Points on a hilly landscape, in no order, each with its height.
A ball rolls from a point to the lowest of its 2 nearest points, and stops where none of them is lower. Distance is the straight distance between rows; heights are no part of it.
Q_830: [  3  -4   7 -21  -1   8 -11  -2  -1  -6   2  13   0   2  -3   5  -3 -11
   0   6   7   0   5]  height 544
Q_775: [-12   2 -28  32  13 -34  22   5 -13  13  22 -39  -9   5  16  -1   2  -9
  -9  30   3  15  -4]  height 765
Q_955: [ -7  25 -14 -23 -11 -34  17  -7  -5 -14   7  10  32  18  16 -10   9  22
 -18  33  30   9   0]  height 828
Q_468: [ -2  11   0 -38  -7  14 -13  -1  -9  -5  -5   4 -15 -14 -16  12   0 -19
   5 -10  19  16  15]  height 712
Q_576: [-13  34 -10 -17 -17 -39  19 -14   7 -13   9   9  32   9  -5 -17   1  37
 -16  22  19   3  -6]  height 855
Q_436: [-10   5  12  27  10  -1  16   4  -9  -3  16 -11  28 -13  13 -21   9  21
 -37   8   6 -22  -1]  height 692
Q_325: [ -5 -13  -6   6   8  -9   0  -2  -4   4  13   3  -6  22  21   2   4 -12
   2  23   0  -1  -6]  height 598
Q_729: [-12  22 -19  -4  -2 -25  25   5 -18  -5  15 -15  15   5  22  -5  22   3
 -27  29  27   7   7]  height 774
Q_178: [ 18  -4   4   7  18  30   1  31 -12  -2 -17 -15 -11 -36  -5  17  13 -18
 -13 -31  -1  -2  14]  height 805
Q_710: [  0  -3   8  12  22  16  10  21 -25  -6  15 -18  14 -10  30  -4  22 -12
 -36  14  18  -8  10]  height 642
Q_408: [  5  19  22 -33  -7  26 -16   3  -5 -15 -17   6  -4 -29 -30   8   6   6
   6 -36  13   9  15]  height 684
Q_41: [-13  24 -38 -20  -9 -29  19   2 -11   2  -2 -13 -11   2  -6  10   1 -12
   9  13  13  29   9]  height 697
Q_386: [ -3  -9 -26  14  -3 -33   8  -7  10  17  10 -10 -22  26   7   6 -13 -13
  28  26 -15  19 -10]  height 650
Q_888: [-13  -3 -22  35   4 -46  21  -9  -1  13  19 -31  -4  12  16  -8  -3   5
  -5  33  -6  11 -14]  height 786
Q_492: [-26  37 -16 -11 -22 -23  24  -4  -2  -1   0   0  -4 -11 -30   6  -1   8
   2 -22  13  10   1]  height 777
Q_479: [ -8   5  15   2   3   2   9   5  -4  -9  12   6  26  -4   7 -17   6  15
 -23   2   5 -17   1]  height 720
Q_606: [ -8   5  -5  28  13  14  19  22 -15   7  -7 -23 -10 -27 -11   3   0 -12
 -14 -34  -4  -6   8]  height 833
Q_923: [ 16 -40  -2  22  20  21 -18   7 -11   7  -2  -1 -22  28  31  15  10 -32
  14  17 -13   6   0]  height 343
Q_506: [ -7 -11 -17   8   0 -23   6  -6   5  10  14  -2 -12  29  17   4  -3 -13
  14  27  -7   9 -11]  height 625
Q_489: [-14  18 -27 -23 -12 -23   4  -5   3   4   1  -1 -14   3 -14   8  -6 -14
  12  11   8  18   3]  height 674
Q_3: [ -1  12  17 -34 -18   6 -14 -16  21  -6 -11  21   8 -13 -43 -10 -24  21
  14 -21  -3  -4  -1]  height 623
Q_821: [ -3  -2  20 -17 -21  -3 -21 -31  31   0 -10  37   8  13 -25 -10 -26  29
  25 -12 -19 -10 -14]  height 496
Q_669: [ 20 -11   4  31  23  24  12  20  -3   0  -9 -22   9 -38   6  -1   6  15
 -33 -30 -12 -21   0]  height 780
Q_964: [-20  27  -2 -13 -14  -6  15  -3  -2 -10   7   8  17 -12 -22 -10   6  17
 -11 -13  13  -6   5]  height 817
Q_621: [-24  36   1  -4 -20  -8  23   2  -6  -4   2   3   4 -17 -30  -2   7  19
 -11 -29  14   0   3]  height 799
Q_236: [ 10 -28   3   9   5  14 -20   0   2   6  -3   8 -24  20  16  14  -5 -28
  20  11 -12   2   1]  height 285
Q_105: [-21  11  -8  35  15   3  21  16 -20   9   6 -32  -4 -19  -2  -1  10 -11
 -23 -16   7  -7   5]  height 841
Q_788: [  1  -5   3 -15   4   0  -7  -2  -6  -3  10  13   1  16  18   8   1 -14
   2  18   6   0   0]  height 570
Q_76: [ 12 -20   0  -5  -1  14 -22  -3   8  10  -6   8 -31  13   4  16 -15 -32
  32   4  -9   8   4]  height 327
Q_594: [ 24  -3  35  -9   3  20   5  -3   9 -18  -6  20  42 -18   5 -18  11  50
 -16 -19 -11 -28 -10]  height 366
Q_493: [  0 -10  -1  12  26  16   7  25 -22   1   9 -19  -1 -14  20   8  17 -26
 -21   5  10  -2  14]  height 622
Q_418: [ 21 -15   9 -18  -9  25 -36  -6  15   9 -15   1 -40   9   1  18 -20 -32
  39   1  -5  16   7]  height 362
Q_358: [ -1 -18 -10  33   1  -3   2  -2  25  22 -12  -6 -11  -6 -10 -12 -32   8
  10 -23 -38 -20  -5]  height 791
Q_685: [-14  13 -36  16   4 -37  29   6  -9   8  13 -37 -10   3   7  -1   5 -12
  -3  20   7  24  -1]  height 748
Q_932: [-24  18 -13  19  -3 -21  24   3  -3   5   8 -21   4 -10 -11  -8   1   5
 -13  -4   6  -3  -4]  height 818
Q_456: [-23  12 -14  38   6 -10  20   9  -9  11   7 -31   0 -19  -9  -8   1   1
 -18  -7   0  -9  -3]  height 832
Q_608: [ 33  -2  27 -27  15  38 -14  24 -13 -20 -10   5  14 -33   8  11  31   8
 -14 -13  11  -4  15]  height 560
Q_795: [  5  -4 -22 -17 -17 -18 -17 -19  14  11   1  12 -31  31   0  13 -18 -19
  42  25  -5  22  -8]  height 590
Q_953: [ 15  -6  13  -6  20  25   0  26 -18  -9  -3  -5   3 -21  14  10  19 -19
 -20  -5   8  -1  16]  height 601
Q_843: [ 14  -1  37 -18  -5  12  -6 -17  14 -14  -3  31  43  -5  -6 -20   0  50
  -5 -18 -10 -24 -11]  height 254
Q_967: [ -2   7   6   0  -4  11   6   9  -3  -1 -13  -2  -2 -29 -25   0  -3  -3
  -3 -33  -4  -3  10]  height 844
Q_92: [  0   2  15  23  18  13  11  12 -21  -6  15 -12  29 -12  26 -17  18  10
 -44   9  11 -19   5]  height 668
Q_314: [ -1   4  14   5   1  10   9   6   5  -7  -2   2  19 -19  -9 -13  -1  14
 -18 -15  -6 -15   3]  height 745
Q_628: [  9  16  26 -39 -14  18 -17  -6  10 -10 -19  14   5 -25 -40  -1 -10  19
  10 -32   6   1   3]  height 660
Q_526: [ -7 -20 -10  31  -8 -11  -2 -14  27  21  -6   5 -12  17  -8 -11 -30   7
  22  -8 -34 -15 -11]  height 762
Q_711: [ -6  14 -15 -32 -12 -14  -6 -12   7  -2   0  13  -6   8 -11   5 -12  -7
  14  15  10   9   0]  height 649
Q_549: [ 26 -23  19 -16  14  27 -29   6 -12  -8  -6  14 -13   8  25  16  12 -19
   4   7   4   6   7]  height 493
Q_525: [  8 -25  15   4 -15   9 -28 -30  24  -7 -20  37  16  32  -8 -12  -7  28
  16  -9 -28 -16 -22]  height 235
Q_272: [-17  18  -7  15   4 -22  21   2 -11   0  21 -14  20  -1  17 -14  17  12
 -33  24  21  -8  -2]  height 743
Q_528: [ 14 -19  25  -1  -6  14 -24 -21  12 -16 -13  38  32  25   3 -14   7  35
   6  -7 -17 -16 -23]  height 241
Q_284: [  3 -12  -9  31   8   3   7   9  11  15 -12 -15  -9 -18 -10  -8 -23   1
  -3 -30 -26 -18  -1]  height 810
Q_104: [-19  40  -5 -16 -21 -24  20 -10   5 -11   9   9  31  -5 -21 -15   8  32
 -16   1  22  -1  -4]  height 840
Q_973: [  8 -10  27 -12  -7   9 -13 -17  14 -13  -6  33  24   8  -3 -11  -8  31
   4 -10 -14 -18 -13]  height 101
Q_140: [-17   4   1  34   7 -17  16  -4  -6   4  17 -18  21  -8  15 -19   5  19
 -30  22   7 -20 -10]  height 714
Q_429: [-16  27 -11 -22 -22 -10   3  -6   3   0  -5   5  -9 -10 -37   2  -8  -1
  10 -23   9   9   3]  height 752
Q_157: [ -7  17 -20 -13  -5 -30  17  -3 -16  -8  13  -2  22  17  30  -5  16   8
 -18  40  29  12   1]  height 801
Q_658: [ 22 -15  16 -25  -7  29 -46 -16  17   0 -19  14 -35  23   0  15 -17 -18
  36   1  -2  16  -1]  height 394
Q_857: [ -2 -26 -10  32  13  -5   1   6   4  19   9  -6 -21  18  14   3 -11 -18
  14  11 -21  -4  -5]  height 711
Q_66: [-12  27 -14 -33 -17   2   2  -2 -10  -5  -3   4 -14 -11 -21  14   3  -9
   7 -16  22  18  10]  height 728
Q_777: [ 22 -20  14 -24  -2  30 -48 -15   4  -2 -13  17 -27  39  14  16  -1 -25
  31  17   5  18   0]  height 433
Q_972: [ 13  -9  15 -27   8  24 -20   7 -10 -10  -1   9  -4  -7  11  15   8 -20
  -1   3  10   5  15]  height 516
Q_647: [ -5 -23 -27  39   6 -29   8   1   8  23  17 -18 -25  31  14   2 -10 -14
  24  27 -20  14 -11]  height 675
Q_922: [ 14   5  31 -15   1  18   4   4   0 -16   1  17  39 -17   0 -14  10  31
 -16 -11   4 -18   1]  height 442
Q_677: [-22  23 -22   3  -9 -25  22   4  -1   6   2 -15  -7  -6 -19  -1   2  -3
  -4  -4   7   7   0]  height 802
Q_906: [  6 -41 -17  33  11   8 -15  -1  -3  13   5  -2 -22  45  26   9  10 -32
  24  24 -22   8  -8]  height 406
Q_897: [  3 -20 -19   8 -14  -9 -19 -21  17  12  -1  10 -24  47   1  11  -8 -22
  47  22 -16  16 -12]  height 535
Q_666: [ -1  -1 -13 -26  -9  -9 -13 -15   4   4   5  14 -17  24   7  12 -10 -14
  24  25   6  15  -1]  height 621
Q_988: [ -5  21  13   4 -10  14  11  12  -7  -4 -15   0  -1 -33 -32   1   2  11
  -5 -51   2  -6   6]  height 856
Q_27: [ -8 -24 -13  31   2 -14   1  -4  15  21   3  -4 -19  20   1  -3 -21  -9
  22   6 -25  -5 -11]  height 731
Q_907: [-14  -1 -13  27   0 -46  19 -15   1   2  15 -14   8  27  24 -12   1  13
  -8  34   0   2 -21]  height 811
Q_445: [ -6 -16   6   5 -19  -9 -14 -27  33   5 -10  30   1  24 -17 -10 -26  20
  24  -8 -26 -15 -19]  height 393
Q_930: [ 14   1  30 -19   7  21  -4   8 -12 -18   5  15  33 -10  12  -7  16  12
 -19  -1  13 -12   7]  height 492
Q_573: [  5  13  17 -42  -5  23 -14  -1  -8 -14  -7   7   1 -20 -17   6   5  -3
   0 -17  23  10  16]  height 699
Q_831: [  5  -6   8  25  13  13  11  11   2  -2  -8 -14  13 -26   0 -13  -3  19
 -28 -24 -14 -22  -3]  height 766
Q_910: [ 23 -19  17 -31   6  32 -40   0  -3  -2  -9   7 -30  15  23  22   1 -29
  19  12  11  18  11]  height 466
Q_657: [ 17   5  18 -16  14  33  -5  24 -22 -15 -11  -2   4 -33   0  13  25  -7
 -17 -21  17   2  19]  height 581
Q_411: [  0   7  23 -31 -17   0 -15 -25  23  -7  -9  32  22  -5 -33 -13 -22  34
  15 -15 -10 -15 -10]  height 574
Q_687: [ 28  -5  32 -30  13  29 -17  12 -18 -19   1  15  26 -12  17   3  25   7
 -17   3  20  -5  13]  height 527
Q_275: [ 12  -4   9  -7   2  18 -11   9   4   0 -16   3  -8 -22 -12   8  -8 -12
   2 -19  -8   0   7]  height 829
Q_368: [ -2  -9  -9  31  16  10  13  19   2  15  -5 -24 -11 -21  -6   0 -11 -12
  -9 -23 -17  -7   5]  height 823
Q_94: [-14  27 -35   1 -10 -43  29  -1 -12   0   0 -25  -2   4  -1   2   3   0
   0  17  12  27   6]  height 722
Q_656: [-16  13  -9  13 -11 -48  21 -16  13  -1  13  -7  16  11   6 -14  -5  22
 -11  25   2   1 -16]  height 838
Q_684: [ -2 -30 -14  23   1  -4 -13 -10   8  12   3   7 -18  47  12   7   4 -24
  30  24 -16   9 -11]  height 465
Q_712: [ -2 -28 -22  40  12  -5   2   8   3  24  17 -20 -30  26  17   7 -10 -26
  25  18 -24   7  -6]  height 694
Q_694: [ 22  -7   7  10  22  29   4  26  -3  -5 -14 -12   0 -37  -1   6  12   2
 -23 -29  -7 -12   7]  height 794
Q_958: [ 17  -8   4  -4  11  24 -11  20  -8   5 -14  -9 -23 -23  -3  16   3 -32
   1 -18  -3   5  19]  height 816

For each start below, name the point where the ball stops.
Q_526 | Q_236
Q_656 | Q_236
Q_729 | Q_973
Q_964 | Q_525
Q_178 | Q_973
Q_988 | Q_525
Q_710 | Q_973
Q_687 | Q_973
